Each row is a point on a tangle of strands that fork, close into loops and nearly touch. The rows are in no order.
In the rows, zero is written as 128.
Two points are linked if the straight distance between their rows is under 183. Some points are linked to none.
Budan: [111 135 147 150  79  88  55 137 129 140 108 101 160 158  57  91 148  80
 163 114 188 121 116  88 163 105  71 139 113 124 134  89 112 112 120 141
 103 122  61  81 119 122 170  87 134 146 203 115 152  90 138 104 144]
dab: [149  99  47 143  82 159 159 123 127 123 104 145  79 110  79 124 114 143
 100 104  50 201 122 142 123 156 122 169 114 144 128  82 117 124 111 131
  91 104 143 145 147 171 153  87 108  82  96 108 111 176 146 141 181]
Kul: [172  94 134 125 125 121 186 149 130  58 124  90 128 130 192 154 156 141
 106 179 141 111 113 161 133  66 113 150  95 122 131 117 149 172 114 114
 161 112 132 109  82 116  79 154 147  86 159 129  80 127 134 189 124]
zit: [163 145 127 184 134 130 126 146  95 122 126 192  96 119 120 134  97 184
 107 123 152 143 103 126 151 158 127 160 105 109 130 117 119 134 137 115
 106 115 148 149  33 118 153 131 117  99 129 112 114 105 172 109 128]
mefel: [121 124  57 145 148 133 116  97 152 152  96  95  83 117 161 124 167 149
  52 123 111 180 142 125 138 118 180 135 112 116 136  80 136 157  97 102
 102 145 138 132 155 187 149 137 158 100 111 139 114 140 144 174 153]
modo: [116 178 148  80 163 124 140 109 159 112 150 141 109 128 184 161 160 170
  98 146  99 141 171  97 130 190 147 116 129 176  59 131  97 142 102  95
 142 127 187 165 128  99  81 151 144 112 116 101 142 104 167 123  91]
Fural: [ 94 133  95 136 168 136 135  84 154 176  97 120 107 133 132 121  82 149
 107 123 100 158 146 128 127 162 184  92 119 128 117 128  95 112 129 126
 130 157 157 161 179 149 127 140 126 126  95 178 146 154  96 145 137]
zuf: [ 83 164 161 100 100  95 116 124 134  97 145  56 195 157 113 130 166  77
 124 154 145  59 134  75 147  86 122  60 154 132 129 150 158  99 141 106
 167 127  83 101 156  77 142 129 162 154 140 109 111  83  91  83 144]
Vova: [150  78  53 125 100 129 142 136 157  82 138 138 148 107 121 113 195 116
  79 123  75 125 145 104 115 110 108 176 125 193 139 124 167  89  86 158
 162  99 141 152 168 168 117  87 112  98 123  80  88 166 143 105 171]
Vum: [167 139 137 136 168 129 140 122 113 159 144 134 111 113 174 151 108 141
 135  99 152 128 119 165 108 138 192 108 126 120  95 150 109 124 173 152
 105 156 145 134  94 141 105 194 106 163 114 151 113 145 132 144  84]
Luto: [141  81 115 149  93 129 137 141 128 105 103 149 151 145  92 120 160 144
 129 133 137 139 104 135 154 110  73 164  97 110 159 121 156 113  77 114
 134 121 134 145  66 101 181  74 146  67 152 107 111 110 162 111 149]
nop: [139 103  76  98 112 130 101 134 145  89 123 142 174 111 141 132 207 120
  85 128  95 101 127  92 132 106 104 143 116 171 125 160 172 102  81 142
 179 129 144 168 152 130 133 105 125 107 162  70 101 124 127  80 145]
mip: [ 88 146 164 121 138 158 173 152 152 118 136 120 168 119 122 131  56  96
 151 128 134 141 142 181 111 192 175  88 134 100 125 146 114  68 152  82
 148 157 144 138 181  78 111  80  92 171 109 167 141 160  90 110 132]
zusit: [138 126 154 155 134 122 128 172  60 132 168 172 121  84 117 139 123  99
 200 127 166 109 144 100 123 152 106 151 150 109 118 147 139  90 195 164
  97 117  73 129  99 156 123 133  97 191 153  94 140 112 103 123 120]
tal: [141  88 143 144 111 141 220 161  95  68  93 134 126 135 125 171  92 171
 108 172 124  92 111 172 149  95  89 146 122  92 174 177 151 183 174 118
 171 102 151 140  56  73 105 158 126  79  92 133  55 116 105 158 140]
buk: [112  93  63 143 114 130  92 113 140 149 106  68 143 157 112 107 156  86
 110 112 148 117 111 125 132  70 109 125 104 134 170 101 141 117 104 159
 139 108  88 124 140 165 161 118 134  97 156 134 118 139 120 151 143]
repul: [163 165  98 112 121 118 105 112 136 136 111 160 146 140 148 154 121 123
 112  99 130 151 122 146 145 173 163 110  81 126  93 136 115  54  96 124
 118 137 172 180 106 122 138 123 133 102 173 115 122 119 130  98 106]
Mol: [110  81 112 133 138 107 162 113 178 117 114 146 173 151  90 124 137 119
 126 157  79  98 186 133 145 108  57 164 100 188 183 150 108 113  83 117
 163  94 152 149  90 126 140  69 105  64  83 137 182 112 123  99 158]
Zigat: [ 94 149  69 127 150 119  95  70 139 188 116 135  88 146 128 103 120 121
 106  91 105 128 168  95 129 148 150 115 118 133 152 111  98 121  97 148
 142 113 145 151 197 177 161 148 129 127 112 162 146 142 100 124 136]
nede: [182 112 138 129 106 127 127 149 131 117 146 125 109 104 133 140 118 125
 142 129 143 148  94 191 108 110  91 192 101 156  84  65 134 152  89 118
 104 108 104  84 120 171 106 105 124 128 180 116 153 133 185 167 125]
foz: [109 127 190 119 101 118 128 165  84 117 141 117 166 114 111 146 145  75
 206 159 162  91 149 113 113 102 103 112 161 116 108 177 139  90 186 132
 116 132  57  99 103 113 109 130 114 186 143  79 175  94  98 112 114]
tamu: [157 124 127 144 151 130 156 105 149 151 146 110 119 130 157 127 101  89
 167  91  90 133 130 162 107 177 217  86 110 138 112 129  92  54 156 173
 133 160 161 139 180 140 111 156  74 187 100 181 118 201  91 146 110]
zako: [ 95 116 115  86  93 128 110 131 144  90 138  96 196 136 101 128 168  81
 118 147 115  93 132  94 125  98 120 102 149 146 151 157 180  87 101 113
 177 119 114 135 164 115 150  77 138 113 148  96 119 125  94  93 172]
zud: [118 145 146 134 152 137 169 121  95 161 119 147 149 134 115 139 105 137
 152 136 145 110 146 145 131 149 111 110 100 112 121 160  98 124 142 116
 104 146 105 148  71 102 128 144 129 127 120 149 188  96 132 132  98]
Tam: [159 146 101 108 109 141  97 148 111  89 137 143 126  99 179 143 162 166
  74 133 126 131 102 111 132 130 168 128 131 127  99 137 185 149 132 112
 131 147 170 160 108 123 132 149 150 112 161  67  65 124 140 102 121]
Duvo: [116 131 203 126 118 134 135 135 142 117 165  52 134 114 133  89 126 131
 156 168 180 101 136 141  92  86 157 100 178  83 137  83 141 148 158 126
 111 151  88  34 158 119  92 176 148 170 123 196  95 161 112 181  98]
Zizo: [111  90 141 108  84 170 131 127 136 158  84  55 155 159 109 146  78 110
 152 141 113 174 103 196  89  76 151 108 138  86 140 139 143 115 121 114
 107 153 104  96 161  92 142 105 130 109 135 153 173 142 101 165 129]
lovam: [134 143 109 105 166 126 137 121 123 117 140 168 139 125 136 136 159 104
 138 121 106  69 191  69 127 142  84 144 112 211 142 159 111 125 129 168
 160  79 126 167 126 147  89 131  97 156 119  96 175 110 128 104 120]
mav: [ 88 112 164 111 151 126 176 135 202  71 162  89 163 150 138 103 105 107
 139 168 110  89 173 116 129 133 132  92 149 110 155  99 141 135 104  74
 181 112 156 126 156  94 105 104 169  94  98 171 120 145 112 132 156]
befo: [139 102  94  92  62 143  73  99 113 137 103 160 143 142  92 153 138 114
 170 104 105 202  95 113 111 131  91 159 108 137 133 127 141 105  78 146
 114 127 123 146 170 149 178  87 125 100 163  82 146 126 138 136 161]
Besot: [117 129 172 111 129 118 138  77 130 176 129 119 128 138 140 127 124 131
 212 124 104 124 178 136 101 167 164  79 140 134 114 138  70  95 127 168
 117 168 124 120 184 126 120 159 106 203  95 168 223 157 115 172  85]
sib: [116 143 185 154 153 131  87 172 105 169 152 132  97  90  99  89  62 135
 173 132 166 137 108 172 102 160 154 141 187  73 120  75 131 146 173 122
  69 130  99  68 147 161 149 111 124 174 154 145 121 148 111 123 112]
rarot: [136 125  98  59  83 130  78  98 120 130  95 130 145 151 141 182 154 123
 140 109  84 184 129 126 115 119 110 132 111 165 115 170 133 120  85 130
 136 131 124 151 183 123 137 121 132 117 168  84 174 116 124 126 132]
bemom: [113 163 156 148 147 133 123 158 158 148 163 127  88  82 105  77  58 156
 116 130 135 146 119 164 123 189 164 137 170  99 109  57 127 155 144  91
  77 130 157 104 156 140 150  83 139 138 136 158  93 172 121 124 146]
nal: [131 155 156 116  88 107  52 118 116 158 127 133 144 137  83 125 123  84
 183  88 161 141 118  98 143 158 111 130 128 110 111 123 117  59 115 140
  97 126  98 113 163 131 159 100 126 166 202 110 160 108 107 103 122]
lel: [172  83  75 178 128 126 157 137 138 100 112 148 157 138 115 128 167 113
  96 133 129 106 123 151 155  87  82 177  73 146 159 135 129  99  97 141
 166  94 125 154  59 133 130  92 106  76 135 130 110 109 148 125 148]
Moleb: [ 92 113 190  74 125 134 123 127 145 122 114  99 157 169 124 172 115  96
 177 137 114 127 142 147 104  94  99 100 137 144 159 198 132 158 125 106
 137 104 123 103 139  86 110 117 153 113 108 115 205  97 106 122 130]
nozin: [114 154 166 105 135  97 127  95 101 171 146 156 136 115 144 141 152 100
 207 111 114 100 161 127 110 190 161  98 152 144  90 165  80  68 159 179
 112 148 121 138 182 130 111 156  95 213 127 127 173 147  88 131  82]
Gedot: [128  82  60 151 130 127 132 115 150 134  99 166  96 146  92  96  82 114
 111  96  49 171 136 121 126 151 122 158 119 155 167 125 107 139 132 158
 138  82 147 168 160 161 136 116  87  92  88 137 116 156 116 118 171]
Sapod: [156 118 139 158 120 132  87 160 104 141 128 156 106 112 109  99 111 124
 155 113 165 139  86 164 124 103  70 195 106 126 137  61 114 171 106 162
  92 103  76  80  99 170 158  94 120 132 181 116 152 116 170 143 122]
mogu: [136 103 141 143 124 120 240 144 121  59 114 104 131 126 175 148 123 171
  86 189 129  87 119 155 158  86 113 127 107  75 153 107 125 170 130  96
 165 106 149 129  68 102 108 171 157  57 117 155  45 130 111 165 126]
Kade: [114 113 133 141 124 116  72 164 129 146 130 121 124 141  95  79 117  93
 161 110 169 108 138 124 114 127  73 169 142 144 148  67 117 140 110 164
  92  88  87  85 133 159 142  87 127 144 181 127 166 131 137 120 143]
popev: [136 157  69 140 108 153 118  90 110 179  99 108  77  70 128 132 134 173
  82 116 119 185 112 136 119 115 176 129 125 107 124  71 137 150 111 101
  68 177 117 118 144 192 182 109 139 128 117 122 119 173 144 177 147]
gozo: [106 125 144 155 131 149 224 179 116  84 137 145 154 101  80  99  52 112
 121 171 132 102 129 146 136 148 114 123 144  98 165 141 139 125 170  97
 157 121 128 141 113  96 112  84 113 118 100 164 100 145  90 110 175]
sota: [102 155 122 117 162 141 150  59 157 183 100 112 116 141 142 125 119 174
 123 137 114 160 170 113 128 153 160  88  98 129  94 118  70 115  96 117
 115 182 147 165 140 137 114 147 149 129 101 181 199 117 148 165 102]
boz: [104  88 114 143 144 104 186 117 190 101 105 162 135 145  68 104 113 136
 103 149  39 148 171 121 149 155 104 136 134 167 140 145 115 102  87  93
 162 113 186 175 141 112 121  72 101  75  62 149 151 138 138  92 156]
kig: [149 150  71 151  75 157 132 107 113 157  98 166  73  82  87 119 106 178
 115 104 104 200 106 133 128 152 140 156 110 109 127  55 116 128 112 112
  71 145 129 144 119 180 212  77 125 107 132  96 128 164 156 137 173]
zok: [116 128  91 146 101 133  78 119 105 152  97  92 125 138  91 100 154 135
  99 119 161 143  84 120 156  81 118 116 121 101 152  88 150 161 105 127
 110 139  76 106 113 139 191 108 151 121 171 123 115 124 144 153 137]
Lofef: [156 131  59 130 143 129 127 123 124 122 134 123  92 107 177 154 146 151
  59 113 121 163 120 130 126 123 180 136 118 141 127 138 156 153 145 131
 127 131 156 151 132 162 112 161 126 113 113 121  72 154 129 133 140]
monuv: [131 161 148 109 189 117 150 121 162 120 177 157  97 134 165 145 152 135
 108 129  98 103 174  82 137 185 123 144 132 203  93 129  96 138 137 148
 152  97 162 152 125 124  62 145 127 152 104 129 146 106 147 128 109]
fid: [168 168  94 110 157 133 100 114  79 152 143 135  88  83 212 156 140 166
  85 104 156 148  91 125 117 105 175 135 136 137  99 144 128 165 151 148
  97 160 132 132 106 160 124 182 103 159 117 104 105 129 126 138  86]
zovol: [125 154 125 129 134 100  75 123  98 105 151 190 130 129 133 108 212 117
  94 107 184 109 117  76 174 123  78 170 138 144 105  98 121 145  78 132
 129 115 106 107 102 155 145 115 132 138 150  86 145  76 202 100 113]
dak: [141 159 181 114  69 103 112 171 121  65 137  71 163 129 121 153 127 106
 142 130 171 109  59 145 152  98 138  78 158  52  95 106 178 132 171  89
 132 142 110  69 129  75 136 146 181 132 180 103  36  95 122  97 133]
sus: [120 112 122 151 189 125 105 133 183 139 140  78 144 174 159 115 109  93
 119 122 151  95 132 150 130 109 154 105 108 130 161 113 127 108 118 132
 155 101 146 128 127 136 105 143 142 108 149 186 117 134 106 136 106]
Tira: [100  62 127 129 121 124 116 126 163 127  79 132 183 180  86 122 142 119
 148 142 105 137 136 151 142 103  61 152 109 119 188 155 123 103  72 103
 145 113 145 144  96  95 194  64 133  40 120 117 160  92 116  89 150]
siv: [135 111 155 120 102 147 142 162 124 123 126  79 146 141 108 140  91 118
 150 144 146 136  97 182 108  90 131 115 123  95 130 123 145 134 123 100
 121 127 112 104 114 105 125 122 143 102 160 136 115 134 118 142 127]
mide: [117 140 111 174 173 113 168 137 127  93 152 162  56  99 133  85 167 177
  52 140 125 113 150 105 154 122 122 167 168 140 143  89 127 184 102 110
 124 107 156 106  94 153 131 146 143  96  73 138  82 145 185 127 171]
mota: [114 113 158  95 107 144 129 144  99 116 130 149 137 145 115 169 115 122
 181 149 132 108 124 117 114 111  75 130 155 121 152 201 166 182 158 121
 144 112 111 119 120  88 110 147 151 128 107  82 150  89 118 114 137]
Bafu: [151 156 150  99 108 127 101 125  68 155 137  98 149  94 151 136 201 139
 125 140 162 110 101 123 116  89 150 112 146 127  63 148 126 120 158 162
  95 194  56 101 112 120 124 188 125 208 160  91 127 104 138 128  72]
bote: [ 97 153 179 102 110 121 155 138 103 123 136  86 187 122 110 141 149  97
 152 155 152  91 149 111 126 107 129  75 152  96 100 162 129  95 146 103
 122 156  68 105 115  81 126 135 157 152 136 112 142  76 101 110 102]
vaga: [139 113 158  96 134 151  96 162  77  89 118 175 134 149 169 172 159 144
 139 134 122 110  91 100 123 104  77 144 146 128 142 204 159 213 163 153
 161 110 134 140  88  64 106 177 133 128 116  49 110  64 143  95 100]
Vuve: [107 105 109 154 140 143 128 132 132 137  87 188  94 148  70  71  42 158
 129 119  86 165 127 117 131 164  91 160 144 131 159 128 101 176 149 148
 110 108 145 162 137 120 156  93 108 105  75 157 143 146 127 110 160]
tila: [139 172 117 142 155 106 144 120 116 161 151 163  30  72 138 132  85 165
 100  92 116 156 117 119 126 175 154 157 163 158 105 111  99 174 169 125
  82 144 147 111 130 176 129 140 104 176  67 131 107 165 125 142 156]
Mada: [ 91 148 162 115 176 133 150  74 117 188 108 129 143 157 131 132 126 139
 165 143 127 112 170 112 106 143 132  85 114 143 128 172  66 125 129 149
 124 163 100 138 131 126 116 179 126 158  84 168 220 106 141 147  81]
lof: [149 116 137 119 132 119 101 169  78  90 144 142 116 142 169 150 163 129
 121 132 184 108  69 130 144  76  81 159 136 133 127 166 169 198 148 162
 153 105  96 108  89 120 104 157 123 143 161  85  91  95 160 147 114]
pupem: [168 131 151  98 164 155 185 120 167 114 144 111 159 130 161 166 135 129
 135 154  90 111 156 115 124 130 178  92 100 165 107 161 128 102 168 124
 152 155 172 157 125 108  54 148 116 156 112 152 130 145 108 154 106]
rebam: [ 73 184 135 148 188 114 158 114 110 178 172 149  87  91 127 106 114 143
 114 131 160  85 170  79 118 175 138 113 173 143 115 137  96 151 178 149
 115 143 123 143 132 172 112 173 120 174  61 150 133 123 115 138 131]
Ritu: [143 136 138 164 180 127 125 140 126 151 106 153 114 156 150 114  79 155
 123 119 156 136 110 172 137 137 116 144 107 105 134 114  80 160 120 122
 104 115 140 134  56 109 124 151 128  94 140 159 154 111 154 128  90]
kove: [104  90 122 157 116 157 133 139 105 130  94 166  99 140  86 106  44 175
 133 136 107 175  95 134 110 141  99 146 147  87 183 159 155 219 180 134
 111 129 149 141 125 110 146 128 119  89  75 149  98 140 121 144 162]
lup: [122 100 188  93  84 149 135 121 147 138 125  54 159 151 125 147 110  93
 193 143 125 135 137 165  77  85 153  99 146 125 140 140 131  93 134 139
 116 161  89  81 165 103 106 129 115 178 108 158 197 160 115 170 115]
Nido: [127 132  38 148 105 144 123  95 166 142 133 125  87  89 119 107 203 105
  72  68 104 127 162 108 130 134 124 161  95 154 139  47 109 110  93 148
 124 108 130 112 163 214 166  94 125 125 123 127 104 173 156 137 184]
tabik: [146 112 144 144 135 144 121  93 171 177 146  87  95 130 159  91 108 105
 180 105 114 131 156 142  95 147 191 109 130 123 130  84  84  84 131 182
 114 149 140 103 186 151 128 164 104 189 108 195 156 196 113 176  99]
Susoz: [116 137 121 150 190 125  56 139 137 166 131 124 115 158 142  88  79 126
 119 102 167 137  91 145 128 128 155 124 143  90 151 124 116 152 137 144
 107 108 144 125 122 126 140 147 136 111 142 168 109 128 112 113 111]
Gud: [ 74 152 127 141 198 125 123 117 121 144 158 135 120 144 135 124 107 139
 115 138 147  79 148  83 115 137 130 105 166 136 166 164 147 184 160 139
 168 106 127 136 137 137 105 191 134 128  66 151 104 106 105 118 119]
Fafef: [ 80 114 121 159 211 117 116 110 167 125 142 122  97 173 148  89 137 146
  93 159 124  90 177  93 133  94 123 129 141 145 171 110 122 202 105 128
 174  86 132 144 119 156 108 178 137  96  69 172 125 112 149 126 129]
gedo: [ 90  95 160  73  81 134 113 102 165 132  74  40 151 188 121 167 125  97
 155 157  96 172 129 160 110  60 109  96 129 131 152 162 134 141  96  90
 124 134 107  86 165  80 141 101 158  87 113 124 207 107 104 154 150]
rarus: [128 126 128  63 122 131 106 106 174 108 125 108 140 141 169 166 167 146
 130 141  68 164 166 114 115 149 148 110 126 178  87 151 153 131  88  95
 149 129 177 156 179 105  86 115 154 107 138  94 157 128 125 138 117]
Suseg: [129 147 128 133  98 131  68 111  88 174 124 103 154 139 105 139 134 121
 139 100 171 127  75 115 131  95 169  74 144  78 141 173 154  87 171 140
 129 155  90 115 138 101 160 162 133 165 155 143 103 122 101 119 103]
lutez: [182 103 101 157 154 141 139 116 167 141 128  88 147 143 162 133 130  84
 143  98 125 121 120 165 123 102 149 129  64 145 142 117  95  79 115 164
 132 127 123 133 114 161 104 128 107 115 159 167 141 142 119 173 111]
zevo: [155 176 124 107 104 143 157 116 102 151 109 164 143 108 133 164  95 143
 139 119 112 153 136 153 124 192 190  86  94 125  80 164 107  53 162 118
 112 175 175 180 110 100 121 143 108 143 128 119 138 146 119 106  95]
Sepot: [144  86 150 111  71 121  81 131 138  95 109 180 151 150  91 149 154 139
 178 118 116 179  97  97 133 137  76 165 111 117 142 147 169 116  72 113
 125 132 143 142 130 102 171  77 143  84 153  73 142 105 169  96 136]
Gema: [157 125 102 152 153 120 119 132 112 110 144 173 147 127 154 132 173 104
 107 115 155  81 128 107 156 117  74 170  83 174 131 146 117 119 111 161
 152  95 113 138  79 150 114 121 113 130 153 107 148  86 155 102 115]
Gamap: [ 96 168 167 143 165 103 182 121 136 165 170 160  54  87 117 107 100 147
 134 132 121 130 157 109 124 217 138 139 152 159  73 101  75 122 168 132
 103 147 134 117 147 152  95 134 102 202  88 148 154 144 125 150 133]
vuzaz: [127 146 109 170 135 128 163 136  98 100 128 171  89 100 116 103 150 195
  71 150 142 119 126 126 171 133 116 148 138  94 142  84 146 166  92  94
 113 124 145 128  52 129 168 128 153  79 108 112  90 125 185 120 152]
Zagu: [159  80  98  99 124 137 148 144 151  63 115  80 159 133 218 143 216 130
  80 177  96 111 132 113 151  49 118 149  92 162 130 140 168 162  91 124
 184 142 128 147 120 131  89 139 151  91 157  87  96 111 143 155 122]
Mizog: [120 128 140 121 158 116 131 145 155 108 148 164 149 148 120 141  83 115
 145 122 101 129 146 131 122 168 128 128 144 140 135 172 150 134 128 105
 161  94 180 155 153 100 100 119 119 105 106 136 129 132 116 100 145]
lofu: [174 119  60 113  91 177 182 141 102 103 124 160 118  83 107 142 125 138
  82 125  59 134 112  95 125 145 150 138 118 166 112 177 168 114 179 146
 145 120 147 190 138 123 116 117  84 128  94  99  88 153  91 115 157]
bab: [ 95 101 140 150 172 115 186 129 211  79 137 122 126 132 111  80 119 147
  91 170  85 107 192 111 151 144 129 127 138 142 130  81 122 136  83  70
 158 115 182 139 137 112 104  90 154  79  84 185 117 147 145 114 156]
Rimup: [173 132 114 121 153 117  87 133  91 131 155 124 100 121 222 136 162 126
 105 108 177 134  71 146 132  76 136 164 109 164 102 125 139 176 132 162
 116 131 110 101 108 159  89 183 108 162 156 111 116 122 165 145  86]
bitun: [152 144 162 124 125 132 132 158 103 130 146  97 136 125 149 157 115 136
 146 131 180 120 103 181 105 122 168 104 140  90  94 136 145 132 171 119
 110 158 123  94  87 104 105 178 138 135 143 128 105 125 127 137  79]
Sutez: [129 133 196 178 146 125  98 181  81 150 160 168  95  85  87 114  92 127
 193 142 178 130 111 129 121 137 112 165 153  69 121 104 136 128 186 130
  83 118  74  93  85 152 143 126 120 166 170 117 122 112 127 125 110]
zuleb: [ 84  93 153 129 111 111 169 167 122  92 139 117 152 145  87  91 120 113
 155 178 152  59 157 116 134  99  51 143 164 123 183 108 135 166 101 111
 138  79  99 100  89 107 142 100 152  98 136 121 146 118 112 126 164]
Natef: [159 129  92 142 127 109  92  96 169 141  98 186 172 150 114 145 138 110
 120  89  99 156 144 145 139 166 106 144  71 143 133 129  84  50  70 119
 140 112 189 190 122 133 142  87 121  83 159 126 149 106 140  82 123]
Mon: [160  59  69 146 133 119 169 135 150  67 122 116 142 116 171 126 226 130
  66 159  83 129 159 116 141  63  99 187 112 173 138 114 176 129  70 138
 176 118 135 138 124 160  94 111 128  87 116 100 101 138 179 140 151]
viped: [116 156 125 105 119 107  61 120 113 156 148 157  88 124 128 143 124 151
 136  89 133 178 111 115 114 170 142 134 160 125 112 110 145 161 107 119
  96 117 147 118 169 146 151 120 149 150 143 105 133 146 132 124 141]
Dor: [116 158 133 104 122  92  93 108 120 169 143 142 146 137 118 125 128  62
 190  81 133 101 170 102 124 172 123 109 140 154 125 132  98  42 125 166
 136 105 123 129 191 153 127 115  95 179 169 126 174 128  75 107 109]
Mam: [146 176 150  95  80 120  52 114  87 148 113 107 148 134 138 155 175 139
 115 111 159 153  73 105 133  90 174  88 129 101  84 172 141  92 167 144
 104 187  96 108 144  88 153 192 136 181 177 102 103  99 125  96  90]
gidir: [190 115  96 163 112 144 143 117 161 137 132 102 111 114 147 113 120  99
 136  89 109 148 138 158 111 123 104 178  64 164 101  62  74  99  87 161
 109 119 116 102 128 188 118  96 116 126 150 144 151 150 160 173 125]
dup: [129 151 228 133  82 113 148 170  90 109 121  98 148 127 113 151 102 128
 177 145 188 110  83 170 126  99 129  86 158  41 102 124 137 136 191  95
 117 154  90  75  77  84 123 170 159 146 150 113  71  80 114 119  77]
muguk: [132 116 137 154  99 158 174 147  62 114 106 173 115 120 111 152  73 202
 123 148 138 138  97 139 131 127 110 131 145  76 166 173 172 210 209 126
 132 146 144 141  72  89 120 153 125  88  75 114  69 111 119 157 136]
Saz: [118 152 157 101 117  85  63 132 146  93 125 106 165 170 126 140 159 103
 123 112 149 131  93 114 160 130 130  93 133 111  88 132 139 107  94  90
 139 120 132 111 124  73 141 137 183 118 187 106 110  86 144  66 117]
suv: [110 146 117 117 114 103  75 109  91 124 132 115 120 133 121 113 198 149
 101 118 176 142  90 101 149  84  98 136 141 129 119  88 145 195  87 110
 110 124  75  86 125 151 156 137 158 143 156 106 129  96 187 139 138]
Tef: [123 172 101 145 187 105 103  77 132 186 124 181  58 146 146 108 101 115
 132  66  96 113 159  93 141 174 135 123 104 170 137 131  49 123 129 172
 149 109 178 152 165 172 128 161  93 157  99 157 137 137 106 105 125]
Sekot: [ 85 149 149 150 155 155 136 167 160 140 134 134 125 108 113  58  34 128
 116 133 138 135 140 158 123 204 156 111 153  89 128  95 112 113 161 107
 113 133 161 137 175 102 144  67 114 151 117 189 118 166 103  92 149]
Ziva: [134 137 117 172 147 114 156 153 141 109 150 179  35  85  97  83  96 155
  70 110 112 104 129 112 155 156 128 173 159 153 141 110 110 174 159 126
 107  98 148 113 124 168 115 124 118 130  63 163  84 177 141 126 185]
Rar: [139 145 131 109  80 130 130 172 104  62 161 113 162  90 134 138 166 130
 102 154 155  91  84 101 145 125 128 103 152 105  93 121 190 129 139 101
 140 143 125 128 116  98 135 117 173 126 175  68  50 109 128  89 131]
Tof: [132 117 174 109 100 152 157 123 130 120 165  66 168 108 138 131 144 118
 155 156 145 105 139 158  77 106 194  83 163  95 114 132 155  93 152 138
 127 180 102  96 170 110  92 148 121 186  97 169 130 178 105 175 101]
Kizav: [116 107  80 125  97 149 111  97 104 175  95  67 164 161 102 134 138  98
 108 124 143 131 100 128 133  70 150  87 105  92 172 161 160  75 134 145
 156 132  90 154 149 120 167 127 121 119 143 141 123 131  79 140 132]
Bupo: [122 152 178  89 131 139 178 120 145 142 119 129 159 118 131 179  90 116
 172 136 114 145 158 169 116 201 177  73 115 122  89 160 102  53 153  93
 124 170 166 155 154  84  98 111 107 172 117 138 180 149 112 115  96]

A piece is all that can be reached along the links. How many separate loops has the piece of each point below (a circle has one, a figure eight two, a Y none), and how many tips (points with one link)?
zok | loops 1, tips 2
foz | loops 2, tips 2
Ritu | loops 1, tips 3

A tip is a point with one link. Name the tips that can be reached along the links from each point below, in the order of the rows.
muguk | Duvo, Natef
Mol | mav, Bafu
Kade | tamu, Fafef, Tef

How many points has the smallest loop of links through each point below? Write 0 if it is on no loop.
bitun | 8
nede | 15
Moleb | 11
rarot | 10
Vuve | 0
Zigat | 0
